Points, in no order, along strands that fork, close into loops and pass close to each other.
Points whose rows are less than 60.6 apart are linked; no others are. Some points are linked to none.
saf: [-28  -9  13  -5  10  14   0  -1 -16 -40 -11 -36   5  42   9  14  21   8
  -7  18 -11  -5  -2  47  15   9  -1]
nopu: [-17  -2   7  45   4  12   9  -1  -1 -15 -10 -39  -4   9   5 -19 -65  -9
  22  25  18 -13  -9   2 -12 -14 -30]
betu: [-19  -4 -22  13  11  11 -14   8 -35  15  20 -30   1 -27   9  15 -39  15
  21   7  32 -23 -30 -36 -33 -18   4]
Doga: [-24  -8 -14  12  10  15   8  15   5  -9 -35 -46 -39  20   2   6 -48  14
   6 -11   4 -13  -5   3   4 -10 -16]
pagif: [ 13   4  -6 -23 -11   4  -1 -25 -26 -21  22  28  35  16  11   9  37  13
 -27  16 -26   6  16  24  -4  13   8]
meba: [  9   0 -39  23   1  13  -6  26   4  20   5 -14  -7   3   4  28 -27  31
  17 -15  19 -22 -36 -56  -6 -14  -5]
nisof: [-30   2 -20  19  24  26  -3  22  -5  -1  -9 -38   3  39   7  35  -7  22
  -4  -5   3 -11 -22 -11  14  -1 -10]
puzi: [  7  12 -14  11  16   0 -20   8   9  37  22   8  36   3  13  16 -11   3
 -15  -8 -21   8 -13 -39 -16  -3  -9]
desid: [ -9   1 -28 -18  25   7  -1  22  -6  21 -25  -5 -20  22   3  40  21  31
 -18 -37 -14  -5 -12  -8   4   4   6]
diz: [ 16   1   2 -18  -6   6  21 -14 -17 -43  -6   1  -8  12 -17 -18  34  -6
  -5 -18   6 -17  21  62  20  26   3]
gusa: [-25   8  27 -13  22 -24 -21   2   0  50   9  15  -1 -27   7   2   3 -20
 -12  -6  -5  26 -11 -37 -10 -12  29]
Migi: [  9   7 -39 -23  12  10  -7   1 -39   5   5  -4   0  -3  14  46  24  41
  -2 -13  -1 -28 -12 -15 -29 -13  14]
feso: [-33  -6  -5  -5  15   8  -5  20 -34  10  -5 -26 -17   3  10  29  20  22
  10   9  19 -16 -26 -17  -1 -13  25]
vidi: [ -5  18  31  43  12  10  20  -2 -12 -26  -7 -28  12  -1  -9 -40 -37 -34
   5  -9  10 -19  12  24  -1   0 -25]
nid: [-22   5  -9  -8  23   3  -7  22   6  26 -21  -3 -13  20   8  32  32  19
 -18 -25  -8   5 -14 -22  13   0  11]
kivo: [  5 -20 -25 -38 -25 -14  -1  -9  -1  11  -2  15 -32 -23  -8   5  11  13
  -3   6   2  11  11   5 -12   2  18]
degi: [  6  -3 -14  23  -6   5   1  -9  -7   7  15 -14  12 -26   5 -13 -58 -13
   8  16  10  -8  -4  -3 -33  -7 -16]
Gozef: [  2   4  21  -2   0   9  17 -15 -16 -41   2  -9   2   3 -15 -27  17 -18
   0  -9  13 -18  22  57  15  16   0]
Piz: [ 24  -8 -18  -1 -19  -2  25  -5   7  -6 -22  -2 -29 -15 -15 -17 -20  -1
  15  -5   6  -7  13  26  -7   5 -10]
pitid: [  1  10  22  27  15  16  12   4 -10 -25   1 -15  28  12  -7 -34 -12 -28
  -3 -12   7 -17  10  31  13  11 -15]
tati: [ 24  13   4   3  -7  12   1 -27 -37 -16  50  17  60   0   7 -18   7 -22
 -18  19   2 -15  15  22  -9  10  -8]
zup: [-10 -18  -7  -8 -11  10  -3 -10 -19 -27  12  -7   4  14   5  10  12  13
   3  28   2   0  -7  27   2  12   5]
Muvug: [ 23   3 -54 -36  -2  -1 -15 -24 -13  25  10   2   2 -22  -5  21 -17  31
  -6 -14 -13 -22  22  -8 -47 -16   2]
modif: [ 11  11  -4  18  -2   6  27 -19  -7 -32 -18 -24 -21 -19 -20 -32 -19 -15
   6 -14  19 -30  21  51  -8  17 -17]
kotu: [  7  14 -12 -13  20  -7 -24  12 -17  57  13  14  15 -21  14  33  29  15
   1  -9  -3  -2 -25 -47 -15 -27  19]
gimi: [ 26  11  14 -22  -7 -18  -7 -21 -13  19  24  30  35 -14  -5 -26  11 -24
 -29  -3 -14   8  19   7  -3   3  12]
Das: [ 12  14  32  33   2 -11   6  26  68   3 -29   8 -17  30 -11  -5 -11  -5
  13 -11 -15  18 -15 -28  32 -14 -33]
nefas: [ 24   9  27   0   2 -13   5   6  18   5  -2  28  17   8 -13 -23  20 -20
 -13 -25 -14  14   8  12  28   5   3]
Ragok: [ 27  16  18   3  -1  -3  -1  -7 -12  14  32  25  43 -11   3 -35  -2 -36
 -18  -6  -4   3  14   2  -1   2   0]
vik: [ 62  14 -20  -7 -23   7  14 -36  -7 -18  28  25  26 -11 -25 -15  26  -3
 -12 -14   0 -20  26  18   4  24 -10]
mobov: [-28   2   8  16  14  18 -12  16   0 -20  15  -3  42  45  19  31  32   4
  -7  22  -7  17 -21 -12  24   9  -8]
zitif: [-10  -8  -4   6  -6  16   0 -11 -17 -47  19   1  28  36  15  23  26  16
   2  33  -8   1 -11  24   9  20  -2]
Zod: [-44 -10  17 -23   8 -16  -8   1 -17   7 -26 -17 -41 -17   0 -12 -17 -12
  -4   4   4   7  16   8 -17 -15  24]
muve: [ 10   4 -25 -39   1  -7 -16 -26 -14  33  13  12  12 -21  -1   9 -12   6
 -15 -19 -18  -8  25   0 -48  -9  15]
Mik: [ -9  -9 -35 -13  13  12   3  15   6  -5 -34 -15 -24  34   1  29  19  35
 -17 -27 -20  -3  -2  12  14  11  -5]
rusuk: [-22  -3  -3 -19  10  -4 -18   3 -41  29  11 -14 -14 -35  11  13 -12   1
  14   6  33 -14 -20 -33 -36 -28  31]
Pok: [ 28  19  10 -30   1 -20 -16 -18  -3  40  21  33  36 -16  -3 -17  -2 -24
 -35 -23 -24   5  20   2 -17  -6  12]
geru: [ -1   1 -35   5   9  14 -16  12 -37  12  15 -23   6 -12  11  30 -17  28
  15  -2  25 -35 -28 -30 -32 -24   4]
Govez: [-26 -19   3 -36  -9 -19  -3  -8 -17   8 -11  -7 -42 -29  -5 -13 -16 -13
  -2  10  17   3  23  12 -27  -9  30]
sona: [ 17  11  42   8  -2  -4  18   0  25 -32  -6  17  -8  -1 -14 -24  21 -26
  28 -20  12   4  15  11  34   9  -9]
tuvob: [ 32   4 -15  35 -11  18   8  12  22 -13  19  17  53  26   6   6  11   5
   4   4 -11   0 -17  -1  20  19 -32]
vuno: [  8  -4  -6  39 -15   6  -2   3  12   1  18  -2  17 -17   9 -18 -46 -17
  23  30  13   4 -12 -22 -12  -6 -23]
tifi: [-12   5  24  26  -6  -7  22   8  23 -13 -40 -33 -45  15  -2 -15 -32  -4
  29   0   3   2   5 -12   5 -25 -34]
fafin: [-13  14  32  34   4  -2  17  22  50  -9 -34 -24 -19  35   0   0 -14  -1
  20  -5  -4  19  -8 -22  32 -25 -35]
fumeb: [-12  10  19  46   5   2  14  -5  -9 -10  -8 -27   8  -7   3 -32 -60 -30
  12  11   9 -11  -1  12 -13 -11 -28]
nog: [ 47  16  11  17 -19  -6  15 -21  24 -26  25  25 -16 -31 -26 -35   1 -24
  20 -19  28  -9  32  -2   5  30 -11]
kiz: [  7  -2   1 -17 -13 -21  -9 -11  12  34   8  24  -3 -25   0 -12  -2  -6
 -12  -2 -13  18   1 -15 -12  -5  15]
getav: [ 14   8   5 -12  -5 -19  11  -3   5  22 -17  15 -13 -16 -12 -24 -25 -24
 -11 -22 -14   5  16  14 -14   0   4]
todok: [ 10   7 -12  13   1   7  21  13  17  -3 -39 -16 -11  17 -13 -16 -27  -3
  -5 -30 -16 -10  10  27  13   7 -24]
toz: [ 13  -9 -35 -24 -28  -5 -14 -31 -12   8  33  20  10 -22   0  15  17  29
  11  37  -3  -1  13 -22 -16  -5  15]
kuri: [-34  -2  32  28  -4  12   3   1   4 -36 -10 -36   5  17  11 -12 -20 -18
  24  33  11   2  -7   8  14 -11 -16]
duka: [-36  -9  27 -17   2 -13 -11   5   0   9  -3   8  -8  -2   2   2  22 -15
  -4   8  -5  23   2 -11   8  -5  26]
gefud: [ 18  16  57  16  14   2  17   4  31 -41  -2   8  -6  13 -12 -23  25 -19
  25 -41  15   2  30   4  50  13 -22]
sudem: [ 36  15  32   2   3 -23   7   4  22  22   0  34   5 -13 -17 -38  -2 -27
 -17 -31 -13   3  16   4  11   2   1]
lavup: [-40 -10  18 -25   7  -6 -13   4   4  -1 -14   6 -13  11   3  17  44   5
  -7   1 -10  21   0   3  21   1  25]
Guti: [  8  -4 -14  21  -3  17  -5   7  16  -4  14  10  40  24  10  17  14   9
  -3  15 -13  12 -17 -13  12  11 -16]
sul: [ 19   8 -12  14  -1   3  22 -22 -19 -13  -6 -16  -6 -25 -14 -30 -43 -22
  -1  -7  14 -26  16  43 -24  11 -13]
miv: [-27 -20  -8 -14   4  10   0  -3 -22 -40 -16 -35 -21  32   9  18  13  26
  -6  13  -8 -14  -3  56   7  16   3]
fota: [  7   6  16  -3   0  -6  17  -4  -2   1 -15   6   0  -3 -13 -33  -6 -28
 -13 -20  -9  -4  21  26   2   5   2]
pag: [-38  -3  17  17  11   4 -11  10  -5   1  -2 -22  19  10   9  -4 -21 -21
  -1  14  -1  12  -8  -7   1  -3  -1]
Garok: [ 14   2   1 -36 -11 -13  -6 -23 -19   8   4  28  16   1  -3 -11  23 -13
 -31  -7 -19   7  23  25  -9   7  19]
Pugef: [  7  -6  -8  15  -2   0  -8   7  18  17   7  11  21   6   5  10  -8   2
  -5   1 -16  15  -8 -23   4   4  -6]
nam: [ -7  -7 -42 -28  12  12  -4   0 -33  -3  -5 -10 -17   7  12  41  21  40
 -14  -8  -6 -21  -6   8 -23   2  10]
sabiz: [ 20 -20 -23 -14 -30  -9  23  -3  18 -10 -35   3 -56 -21 -16 -13 -12  15
  24   7  18  -3  16  20  -2  -3  -2]
dagi: [ 12  -5 -53 -22  -9   6 -10 -21 -20   2  15  -2   4 -13   3  25  -7  36
  -4   3  -2 -22  11  -1 -34  -3  -3]
papon: [ -1  -9   7 -12 -18 -20  22   3  20  -6 -44   1 -66 -13 -15 -24 -14  -2
  17   0   6  -1  22  13  -2  -8  -3]
zif: [  7  -2  -5 -15 -11   8   0 -23 -27 -42  30  19  35  24  17  23  39  16
 -11  39 -13   7   1  24  -1  20   9]
Bopup: [ 13  10  21  33   1  -3   4  26  53   7 -11  15   9  19  -3  -4  -3  -6
   5  -3  -9  20 -16 -15  30  -1 -21]
sosim: [-14 -23  -6   0 -11   6   1 -18 -22 -26   6 -21  -2  -6   4  -1 -15   4
   9  35  13 -13  -5  37 -13   5   4]
bipop: [ 23  -2 -23  -1   3  -8   6  19  40  26 -29   6 -21  16 -11  14  -3  23
 -13 -32 -24   9 -11  -8  16   5  -9]
bediz: [-19   3  32  14   7  12  -1  12   1 -28   3  -6  38  29   8  -5  12 -18
  -4  10  -5  12   1  15  30   2  -9]
Lomet: [-16 -14 -19 -21   4  10  -5  11 -17  -4  -6  -3 -23  11   7  37  40  37
  -2   2  -2  -5 -10  -5  -1  10  18]
bikam: [-12  -8   4  28  -8  10  14 -10  -1 -29 -11 -31 -17  -6   1 -20 -42  -3
  32  27  27 -13  -9  19  -9  -7 -22]
nuz: [  0   0 -19  20   8  10 -13  19  10  24  19   1  17   6  10  32  15  23
  10  10  11  10 -36 -54   7  -3  -5]
pof: [  4   2  19  14   3  13  10   5  -3 -22   7   3  38  15   1 -20  11 -20
  -3   0  -2  -1   5  21  21   9 -10]
viz: [-27 -18 -10 -22   8  -3  -4  17  -8   6 -27 -15 -46  -3   5  12  -2  15
   3 -11   4  -2   3  -5   1  -3  19]
suz: [-28  -2   4  11  20  15 -10  10 -13 -14   8  -8  44  41  17  24  16   1
 -18  14 -15   7 -11   7   3  12  -4]
misu: [-34   0  49  -1   6 -17  -2  14  35   8 -34   0 -39   4  -4  -9   6  -9
   3  -6 -10  30   3 -26  21 -22   7]
rezos: [-28 -16   2  -1   1  -2  -5 -12 -22 -10  -2 -19  -6 -15   3 -13 -35 -11
   1  19  16  -3   2  16 -17  -3   5]
sepup: [ 36  11   9   8 -27 -17  22 -18  30 -19   0  29 -34 -29 -27 -28   9 -20
  38  -2  32  -5  19   4   8  13  -6]
Lata: [ 36  15   9   4  -3   9   0 -23 -27  -6  48  23  49 -12  -7 -34  11 -36
 -15   5   9 -12  22   9   0  11   2]
nimo: [ 41   1  13  17 -23   2   4  -1  33  -9  26  38  27 -10  -2 -15  19 -14
  26   9   8  12  -9  -8  23   6 -13]
lakul: [ -2  16  -6 -15  28  -2 -16   0  -9  33   0   1  31   6   9   9 -16 -22
 -32 -29 -28   6   9   6 -29  -1  -3]
lep: [-32   2  34  10  10   9  -8  17  17 -19   0  -2  38  42  15  15  28 -11
  -5  14  -8  20 -13   0  40  -3  -9]
Pomun: [ -9  -5  -4   4   2  -7   0  15  15  16 -29 -14 -32  -2  -1  -6 -35   1
   4 -13  -2   4   2 -16  -5 -10  -3]
pusu: [ 36   5   1 -18 -23 -33  -7 -15  26  46  11  39  -6 -37 -11 -15  -4  -5
  -7   0 -16  19   2 -21  -8  -7  14]
sigez: [  6  -7 -10  23 -17   7   5   2  19  -6   1  -5  -3  -6   7  -8 -30  -1
  26  25  11   1 -13 -13  -4   3 -13]
Rep: [  6   9   6 -14   3   4  -1 -30 -49 -12  32   6  52   6   9 -13  -5 -24
 -37  15  -9 -11  15  36 -21   4   6]
pasal: [-13  14 -11 -21  18   4  -9   0 -58  16  19   2  12  -9  19  41  34  24
   0  18   8 -10 -20 -24 -26 -14  32]
pav: [-21  11   0 -12  35   7  -8   6 -17  11 -13  -8  34  30   6  11  -4 -19
 -40 -30 -31   3   9  22 -12   8  -3]
bug: [ 32   7   5  23  -1  19  12  -2  -2 -18  29  14  51   9  -2 -19  12 -16
  -3  -9   1 -13   9  14  13  23 -18]
givif: [ 40  10  15  20   4 -12  -9  12  26  25  36  39  50  -4   3 -16   5 -18
 -26  -5 -24  10  -8 -15  14  -6 -10]
Purup: [ 15  -3 -17  16  -5  -6 -19  13  11  40  24   4   0 -30   7  14 -13  17
  23   7  13   3 -23 -72 -10 -19   7]
naguk: [-12 -10 -25   9   8  11 -12  -4 -20  10  12 -24   7 -17   8   7 -49   2
   7   7  16 -14  -9 -13 -33  -7  -6]
tegun: [-30  11  43  11  13 -12   0  17  31   5 -39 -18 -19  18  -1  -9  -6  -9
  -4 -17 -16  23   7 -12  22 -21  -8]
suzu: [-12   1  28   9  12 -20 -19  17  36  28  -2  21 -11  -5   0   2   6  -8
  -6  -2  -9  32 -23 -44  14  -9   9]
furam: [-31   4  23   3  20  -6  -8  26  23  25 -26  -3 -31  11   1  23  32  16
   6 -11   4  20 -25 -39  33 -13  21]
Muli: [  2  -9 -28 -13 -19   3 -13  -9 -10  -1  29  16   9 -11   7  27  27  32
  11  29   1   6  -8 -29 -10   2  11]
rika: [ -8 -16 -28 -52   1 -12 -10 -19 -32   5  -8 -11 -32 -16   2   9  -6  10
 -20  -2   4 -15  22  33 -36   3  24]
Bofe: [-18   7  18  -1  25 -10 -18  20  10  49  -1   8  -4 -12   5  15  16  -4
  -9  -9  -1  23 -23 -45   8 -14  20]
Deruv: [ -9 -13  -7 -44  -3 -17   0 -14 -20  16 -16   3 -29 -25  -6  -7 -15 -10
 -18  -7   0  -1  27  25 -29  -4  24]
litiz: [ -7 -24 -28 -28  -5  -3   1  15   8  -3 -33 -10 -59   3  -4  12  10  33
   2 -20  -3  -7   1   9   6   4  10]
fina: [ 57  15  15  25 -13 -10  12   8  41   4  23  34  13 -15 -18 -21   7 -12
  13 -13  -1   4   0 -10  18  10 -15]
vavov: [ -5  -6 -35   9  -2  16  -8  20 -21   8   6 -14  -4  -5   7  30  -5  35
  16  -3  23 -23 -33 -41 -10 -15   4]
soras: [-28  -1   7  17  10   5 -12  25 -19  25  10 -12 -12 -16  13  12  -5   6
  29  15  34   0 -31 -54  -1 -22  17]
Rabi: [ -3   1   6  10  -2  -2   9 -17 -24 -17  -1 -21   0 -19  -3 -32 -34 -25
  -1  15  14 -11  10  38 -17   3  -4]
Kul: [ 24  19  21  11   1 -25   8   3  10  34  -2  21   6 -19 -10 -32 -32 -36
 -14 -20 -17   5  11  -3 -15  -3  -6]
sifem: [ 23  18   2 -17  18 -10 -18  -7  -3  37  16  26  46   7   4  -2  -2 -21
 -43 -32 -36  11  14   3 -18  -1   3]
lik: [-29 -16 -15 -30  11  -3  -2  -8 -35 -25 -13 -28 -27  15   5  17  10  22
 -19   7  -6 -14   3  54 -10  12  15]
Laki: [-29  -3  12 -18  16  -5 -10  16   9  19 -14   3 -19  14   3  27  46  14
 -10  -6  -7  21 -16 -23  24  -1  27]
nokag: [-11  -1  -5  28  -1  -1 -13  21   1  28  13  -5 -14 -22  11   9 -22  10
  30  15  33   1 -33 -69  -7 -17   6]
mus: [ 27 -11 -34 -20 -23   9  11 -26 -15 -18  10   8  10  -1  -3   6  11  19
 -11  10  -5 -12  10  35 -11  13  -5]
bis: [-37   0  32  20  13  11 -14   7 -16 -15  17 -12  45  19  14  -8  -1 -31
  -6  25   2  10  -6   7   7   0   0]
pasab: [ 14   3  -6  -4   5  -5  12  23  35   9 -39   6 -10  30 -13   5   9  14
 -23 -38 -34   7  -1  14  31   8  -9]
rel: [ 54  14   0   0  -8   7   6 -34 -17 -19  47  19  35 -17 -22 -33  17 -22
 -13 -14  20 -19  37  14   2  29  -1]
kogef: [-35  -3  10  -9  11  -4   1  12   2   9 -37 -25 -41  -2   1  -5 -15   3
  -4 -13  -7   8   7  -2  -2 -10  11]
Rad: [-41 -11  24  28  -1  12  -9   3   0 -26   0 -35  -8   6  13  -5 -31  -9
  30  43  28   6 -17 -11   3 -11  -7]
boz: [ 25   3  -5  20 -19  10  18 -21  -4 -30  19   0  11 -27  -9 -25 -13 -18
  16  16  26 -15   6  25  -7  16  -8]
mir: [  6   5   5  -8  12 -19 -19   6  22  39  14  32  18  -1   1  17  23   4
 -29 -12 -28  26 -19 -29   5   0   9]
von: [ 32   3  31   1 -13 -21   6  10  51   9  -7  44 -10  -6 -16 -14  18  -6
   5  -8 -17  23  -6 -10  31  -3  -1]
bomet: [ 22   3  18  16 -11   5  12 -25  -3 -46  30   7   1 -26 -17 -32   5 -30
  28   2  44 -18  21  21   8  19  -6]
lifo: [ -8   2  -6 -14  10   9   1  -5 -18  -7  -8  -4  22  26   3   7   5   0
 -27 -14 -24   0   9  31  -4  12  -3]
zago: [ 27  -8  -9  -5 -35  -1   9 -32  -5 -13  20  13  -1 -29 -12 -18   1 -10
  14  30  22  -6  11  16  -8   5   7]
renud: [ 46   8 -37 -20 -33   2  11 -36 -10 -13  20  27  17 -11 -18   0  24  12
 -11  11  -6 -17  23  28  -3  12  -6]
Gib: [  7  -5  -1 -30  -8   8  17 -10 -11 -33 -14   8  -7  19  -7   0  46   3
  -9  -4 -15  -4  16  58  22  20  10]
tenuv: [-14 -10   3 -29  -2  -7   6   2  11   2 -38   0 -32   6  -7  -9  19   1
 -11 -17 -20  11  18  28  15   1  12]
bib: [  5 -14  -2 -31 -15 -14  13   6  18   1 -41   8 -51  -8 -15 -14   6   2
   1 -15  -9   9  22  22   7   2   9]
viton: [-26   2  40   5  11 -21 -11  21  37  24 -25   6 -35  -1  -1   5  12   2
  10  -2   0  31 -14 -45  24 -15  13]
mut: [-25   0  13 -26   3  -8 -15 -23 -41 -14  34   7  24   9  14  18  35  -6
 -21  34  -9  17   3   8 -17  10  29]
dezo: [ 41  -1  23   6 -27 -27   7   0  54  13  -3  46 -17 -23 -13 -20   3  -7
  23   1  -2  22  -8 -19  14  -5  -2]
Zoni: [ -2  12 -25  18  23  10 -17  20  -3  37   9  -8  28   7  16  38  -1  15
  -7  -9   2  -2 -28 -45  -7  -8  -4]
deg: [  8 -13 -13 -19 -30 -10   0 -16   1   2   7  15 -12 -24  -7 -11  -6  -5
  10  22  10   8  11   6 -12  -4  15]
lal: [-20 -22 -17 -44   2 -12  -7 -12 -37 -11  -2 -19 -35 -10   5  15  10  18
 -14  11  12 -14  14  44 -23   3  27]
lebof: [ 19   9  13   4  16  -9 -14  16  26  34  17  35  40   9   0   5  12  -8
 -37 -16 -34  22  -7 -12  11  -3  -5]
Lepes: [-14   2  34  25 -10   2  18   7  36 -26 -32 -26 -36  21   6  -8 -14  -7
  39  11   7  11  -4 -14  25 -28 -37]
vebo: [-10 -18 -21  -9 -11  11  -7   4 -10 -13  14   4 -11   5  11  40  40  41
  18  20  10   0 -22 -26   5   5  16]
fod: [  1  10  37  12  -3   1  25  -1  14 -33 -25  -7 -14   3 -12 -28   4 -21
  27 -16   5  -3  21  19  25   2 -17]
madi: [ -7  -3  25  -1 -12 -20  -6  -3  17  16  11  25  -2 -22   0 -25  -8 -21
   7  16   2  28   2 -18  -1  -6  11]
dosav: [ -6 -19 -13   8 -15  14 -11   8  14 -11  24  10   4   7  16  34  30  29
  37  33  18   9 -34 -37  14   5   0]
linu: [ -2  10  34  -5   2 -11  11  12  10   0 -26   9  -7   5 -12 -30   6 -20
  -9 -22 -12  11  17  18  22  -5   2]
zab: [ -9 -22 -21 -24  -6   3  13  10   5 -18 -41 -24 -50   9  -4  -1  -3  25
   3  -6   1 -13  12  34   6   6  -4]
gil: [ -5  -7 -26  12   2  13  -2  28  18  17 -19 -12 -27  10   1  21 -17  25
  12 -18  10  -9 -24 -38   8  -5  -3]
vid: [ 44   8 -14  40  -5  24  16   7  13 -28  29  10  56  16   0  -9  12  -2
   7  -6   4 -14  -5  13  19  27 -33]
res: [-10 -10 -29   2   6  25   8   8   1 -28 -21 -17  -1  49   4  28  14  31
  -8  -4 -13  -6  -7  19  14  18 -14]
Kalup: [ 11   3 -14  -5   6   7  18  13  13   4 -36  -5   0  25 -11  -4  -4   1
 -18 -32 -25  -8  10  33  17  15 -17]
zaka: [ 38  12  13  26  -1   3  15 -18   8 -36  36  12   3 -21 -19 -37  -6 -26
  16 -15  36 -14  31   2   2  31 -16]
fazib: [  4   2   4 -18  -3   5   4 -15 -24 -11  10  23  30  16  -1  -6  24 -10
 -28  -2 -16   3  14  32   4  13   9]
Dur: [-26   1  25  23  10  11  -1  13  11 -10 -15 -30   6  18   9  -9 -25 -17
   9   9   3  11  -1  -5  14  -4 -15]
subu: [-18 -20  -2  -5 -15  -4   3   0   0 -11 -13  -9 -43 -21   1  -4 -23   9
  30  27  26  -3   0  -4 -16 -12   8]
mak: [-25 -18 -13 -11  11   8   6   9  -6 -17 -36 -47 -49  10   3   1 -31  13
  -3 -10   4 -20   6  32  -2  -8  -6]
Sadus: [ 26  -3 -41 -11 -30  -6 -12 -23  12  18  32  25  18 -24  -2   5  -3  26
  12  22  -7   1   8 -24 -10  -2  -2]
Zite: [ 56  14   7  15 -13 -14   1   3  33  23  28  39  34 -10 -11 -16   4 -11
 -12 -14 -23   5  -2  -9  17   4 -12]
dov: [  0   0 -15 -28  -4  -8 -16 -28 -23  23  23  13  21 -17   4   2  -6 -11
 -20  -1 -13   2  14   0 -34  -8  12]
Zife: [-20 -13 -31   6  12  24  -3   9 -15 -20 -12 -31 -14  29   8  35   0  34
  -2   5   4 -21 -18   8   3  12  -5]
sobef: [-41 -10  11  22  10  10 -15   9 -15  -1   5 -27  -9  -4  12   4 -19   0
  22  24  29  -1 -21 -31  -6  -8  12]
Nuseb: [  1   0 -12  18   3  13  17  16  17  -7 -46 -35 -24  29  -6  -1 -42   8
   0 -19 -11  -8   2  12   6  -1 -31]
sigi: [  5  21 -27 -19  21  15 -13   5 -52  23   8  -6  15  -9  18  46  20  27
   0  -7   2 -29 -23 -23 -37 -30  17]
zap: [ 17 -11 -10  16 -20   9  23 -11   8 -26 -19 -13 -25 -14 -10 -18 -31   0
  28  19  25 -12   2  28  -7   0 -18]
ziru: [-23  -2  20  21  -2 -15  10   9  19   6 -37 -17 -44   3  -4 -18 -32  -7
  22   5   5  10   5 -18  -7 -23 -15]
tuzi: [ 25  -5 -33  -3 -21  -9 -22  -4  16  35  29  15   3 -32   4  14 -13  29
  16   7  -2   0  -4 -53 -17 -11   0]
Dovov: [-27   7   6  -2  25   7  -8  -4 -31  -5  21  -3  49  23  18  19  13 -10
 -33  10 -19   6   1  12 -12   8   5]
rof: [-47   9  -2  27  33  25  -4  21 -10  -3  -4 -57  12  44  16  30 -11   9
  -2   6  14 -10 -27 -14  14  -9  -8]
dav: [ 39  -2  -8  -3 -39  -4  19 -21  17 -21   7  18 -16 -28 -19 -21   8  -9
  33   8  28  -2  14  19   5  13  -4]
labub: [-10   5  29  -6  10   6  13 -15 -32 -28  -4 -18   0  -1 -15 -32  -3 -32
 -13  -8  10 -15  29  57   4   6   6]
ridib: [ 19  10   0  28  -2   6  34 -11  11 -34 -21 -17 -37 -12 -24 -28 -15 -12
  19 -21  15 -27  23  31   4  21 -28]
mup: [-42  -9   4   3  13   6 -15  11 -37   1   1 -37 -20  -7   8  16  -5  10
  14  18  30 -12 -27 -16  -9 -15  23]
Fumu: [-20  10   5  -5  10   7 -14 -13 -40 -17  40   8  51  18  25  18  22  -3
 -27  31 -16  10  -1   6 -17   9  13]
Sed: [ 15  11 -15   0   9 -11 -24   9  -6  55  23  11  13 -35   9  23   3  17
   9  -8   2  -3 -25 -62 -19 -24  12]
buvu: [ -8 -13 -13  19  -3   5   2  14  12   2 -14 -17 -24   1   2   2 -34  14
  22   0  12  -1 -11 -24  -4  -1  -9]
Buzal: [-33  -4  32  -8   0 -19 -20  -1   1  24  11  12  -4 -26  10 -10   3 -20
   0  20   6  26  -3 -28  -8 -11  27]
Dun: [ 13   1  -1  20   5   0   1  26  51  12 -18   7  -7  24  -3  14   2  18
  -4 -13 -18  18 -18 -23  27   2 -11]
rim: [ -2  13  -1 -19  19 -14 -26  -1   1  49  18  26  20 -21   6  24  33   9
 -20 -10 -21  14 -15 -43 -12 -13  22]
Pidev: [ -8  -6   0 -35  -4  -4  11  -1   0 -14 -26   8 -22  22  -7   0  37   3
 -19 -20 -25   7  19  46  20  14  11]
Zov: [ -9 -16 -15   9  -9  17  -6   8  19 -16  12   6  23  21  13  27  24  19
  16  24   4   9 -20 -18  16  12  -6]
Fatu: [ 38   2  15  -3 -25 -35   7  -3  41  29  -1  41 -16 -33 -16 -22 -11 -11
   2  -1 -10  16   4 -20  -5  -8   0]
Nen: [-24  -2 -14  -7  20   7 -13   4 -35  15  12  -9   8  -4  14  30  16  12
  -4   5  10  -9 -18 -20 -18  -2  20]
Redit: [  3  13  -8 -23   1  -2 -14 -32 -38   8  32   5  44  -9   9  -3 -10 -23
 -28   6 -14   2  15  14 -34   0   8]
didop: [ -1  11  29  18  -4   1  32 -10   8 -47 -21 -22 -36  -7 -20 -31  -3 -17
  25 -24  17 -15  28  28  17   2 -24]
lem: [ -2 -15 -29 -14  -9   9  -1 -15 -13 -10  11  -3   8   7   8  18   0  24
  -2  15  -4  -8   0  12 -15   8  -1]
Rapa: [  6  -3  26   0   4 -23 -12  17  44  25  -9  34  -6   0 -11  -3  11  -5
 -10  -6 -23  29 -12 -20  23  -6   5]

A piece is all that can be reached along the links. How many separate loops has the piece of each point below (a circle has one, a figure eight two, a Y none), and how many tips (points with one link)?
Redit: loops 3, tips 1
saf: loops 2, tips 1
sobef: loops 2, tips 4
Bofe: loops 2, tips 2

How many points has the smallest loop of links through each point below? Write none if it is on no loop.
zif: 14
Kul: 6
mak: 19
sifem: 8
dagi: 13
